The views of a scene show one set of named points, each view turned or mirrored, and shifted as a whole, with a little noise and some points left out.
(in the rows, 128 means zero)

Scene 1
View 1
(117): [128 109 119 115 150 107 118 141 117 147 148 135 125  88 179 114 111  86
 178 102 150]
(5): [127 141 141 145 126 104  81 188  99 142 115 155  99  98 163 126 106 118
 137 141 168]
(167): [123 124 147 136 133 158 106 156  72  90 111 140 104 114 164 131 144 134
 140 105 139]
(235): [123  95 123 106 149 138 139 118 113 118 149 129 129  98 175 107 136  90
 182  75 137]
(182): [128 123 125 129 157 103  88 182 101 154 138 134 115  88 186 138  96  95
 168 117 148]
(218): [107 144 159 153 123 202  85 196  78  61 112 117  84 148 145 129 134 183
 141  90 118]
(74): [114 145 140 151 129 156  89 182  90 100 120 131  87 120 150 122 121 157
 147 113 135]
(225): [113 145 124 152 145 185  94 174  76  81 126 113  83 125 154 133 133 181
 161 101 103]
(109): [117 140 135 145 116 139 102 155 109 110 122 145  92 111 142 102 128 147
 145 119 153]
(228): [128  95  97 101 161 115 156  83 122 136 159 136 134  76 181 101 142  81
 194  90 136]
(82): [115 150 153 158 119 154  75 197  87 100 107 139  85 127 147 126 116 162
 134 120 145]
(32): [132 111 122 116 163 111 105 159  91 144 139 134 123  88 190 137 111  87
 170 108 143]
(179): [115 129 137 139 126 156 111 151  99  94 125 135 100 117 150 108 136 143
 154 102 139]
(12): [121 142 117 147 160 159  92 177  71 102 129 117  89 106 173 145 125 155
 164 111 109]
(68): [113 156 142 162 115 151  80 191 102 103 115 138  80 124 139 114 116 166
 139 123 146]
View 2
(68): [152 153 132 121 105 186 115 143 143 113  83  60 121 138  97 170 114 122
 163 168 151]
(235): [171 134 169 159 112 170 103 191 196 134 148 117 151 145 126 131 102 139
 114 123  56]
(167): [185 153 146 122 114 162 125 151 156 113  93  89 157 140 123 165  98 118
 129 139 116]
(225): [190 145 123 119 117 154 113 151 168 115  48  66 126 119  89 182 100 146
 150 148 111]
(228): [181 145 164 175 120 184  96 195 215 138 180 140 139 134 124 117 110 145
  89 113  48]
(182): [118 174 118 158 127 190  89 180 142 128 149  91 134 139 136 136 110 100
 120 136  70]
(32): [139 165 129 153 126 180  94 180 155 127 142  99 144 139 134 139 105 110
 115 128  66]
(74): [164 152 132 124 111 173 113 150 150 115  81  68 129 134 102 169 109 124
 151 158 128]
(12): [177 166 105 129 131 160 105 158 157 116  70  73 125 116 102 173 101 133
 132 137  91]
(179): [176 140 155 132 104 173 118 159 172 120 101  86 139 140 108 159 107 133
 140 148 120]
(5): [123 182 117 137 118 201 104 153 126 116 135  78 130 143 125 149 118  90
 135 152 127]
(218): [182 128 146 103 102 147 125 144 153 110  27  48 145 137  96 194  94 138
 174 162 130]
(109): [161 150 148 133 101 192 115 150 164 119 117  83 127 142 104 151 115 125
 140 158 141]
(117): [140 155 143 164 119 192  93 188 170 131 165 109 135 144 129 127 111 118
 112 131  65]
View 3
(167): [142 113  89 105 139 153 130 114 104 136 120 110  91 123  70 110 132 151
 168  81 100]
(117): [ 68 125 124 110 154 134  79 148 122 142 149 110 125 148  86 144 161 196
 188  76 101]
(225): [147 114  61  92 151 169 122  83 110 144 120  77 114 132  64  99 115 141
 134 122 123]
(82): [151 129  80  46 134 152 124 123  90 143 106 103 113 119  91  86 111 146
 153  87 121]
(218): [172  99  51  72 144 169 145  78  86 130 103  64 106 124  73  90  91 137
 145  97 119]
(235): [ 81 103 108 146 158 135  87 119 120 131 154  93 110 153  67 161 151 195
 190  73  90]
(32): [ 75 125 122 104 150 153 103 145 120 144 140 108 121 140  88 125 171 183
 185  83 101]
(5): [110 148 117  49 130 140 102 161 104 151 120 133 117 125 104 100 143 167
 173  75 115]
(109): [137 131  91  75 137 125  89 124 101 141 125 114 107 134  76 122 108 162
 161  78 115]
(179): [138 114  85  97 144 138 103 106 100 135 127  99 105 136  71 126 112 162
 163  83 108]
(228): [ 67 115 123 168 161 125  59 126 139 139 170 114 109 160  54 177 163 200
 188  79  85]
(12): [120 126  82  93 153 178 120 104 122 150 123  92 118 128  71  96 145 146
 139 124 121]
(74): [144 124  81  67 140 151 113 111  98 143 116  96 113 127  81 101 113 152
 151  94 120]
View 4
(32): [146 157 104 154 169 106 102 154 149  69  85 141  88 105 145 124 130 178
  87 142 140]
(5): [140 122  86 145 160  91 100 150 163  97  99 175 106  95 127 153 125 191
 122 135  98]
(109): [132 128 103 149 131  75 107 117 132  94 131 174 135  99 141 139 112 168
  87 140  95]
(182): [144 153  98 149 182 105 102 169 160  71  77 141  87 107 142 135 127 186
 103 138 127]
(82): [119 105  76 148 121  82 107 118 136 105 148 159 133  92 115 145 120 163
 138 131 102]
(167): [130 122  95 162 121  94 102 104 127  94 132 163 115  89 129 122 140 159
  91 137 143]
(12): [117 129  85 187 150  85 108 135 120  94 136 119 142 107 115 130 136 149
 109 130 147]
(179): [130 136 102 154 122  82 108 107 123  84 136 157 128  99 139 123 117 156
  80 141 117]
(218): [108 108  73 157  87  81 112  88 102  94 186 131 148  93 111 121 118 129
 130 132 122]
(117): [152 170 117 149 174 100 105 157 149  60  76 146  90 111 161 120 119 182
  64 146 126]
(68): [120 113  81 148 124  72 108 120 131 102 149 160 145  99 120 147 109 161
 123 131  86]
(235): [148 179 126 152 148 100 106 125 127  52  96 139  92 108 166  97 122 161
  36 151 147]
(74): [125 121  86 152 120  84 108 112 125  91 145 153 129  97 129 130 118 158
 111 138 112]
View 5
(68): [126 106 114 149 148 162 105 100 137 166 135 108 166  63 151 105 143  94
 127 146 136]
(218): [106  78 110 163 162 131 140  61 123 179 152 134 175  45 185 145 132  85
 154 171 109]
(117): [126 141 133 173 135 144 143  92 120 137  49 108 130 158 152  92  95 166
 120 137 122]
(182): [130 145 117 164 144 137 160 105 119 127  57  93 144 144 159  78 113 147
 120 130 147]
(74): [119 105 118 157 154 144 131  83 126 163 121 108 163  76 167 121 135 108
 132 154 123]
(228): [116 144 157 182 126 144 132  67 115 147  29 112 108 185 150 128  79 195
 110 151  75]
(167): [119 116 131 167 161 148 146  63 114 150 113  95 131  90 170 135 108 105
 136 161 107]
(235): [112 131 143 186 137 140 143  65 114 150  57 130 118 155 159 122  76 168
 129 151  90]
(32): [125 139 125 171 147 138 165  87 113 131  60  99 135 142 164  98 103 147
 124 140 130]
(179): [115 108 132 168 147 150 122  72 125 163 110 120 141  94 159 130 113 119
 130 157 103]
(5): [137 136 119 151 150 162 133 108 127 133  95  80 145 101 149  81 128 108
 120 132 157]
(82): [125 108 112 153 158 151 132  89 129 156 135 102 165  62 163 112 139  88
 137 150 138]
(225): [107  88 115 156 151 119 146  65 120 175 124 113 180  75 185 151 147 118
 136 173  92]

In a view up to two points have been moved. Name them for each view, in the order of its rows, or write -.
view 1 => (182), (32)
view 2 => -
view 3 => -
view 4 => (74)
view 5 => (68)
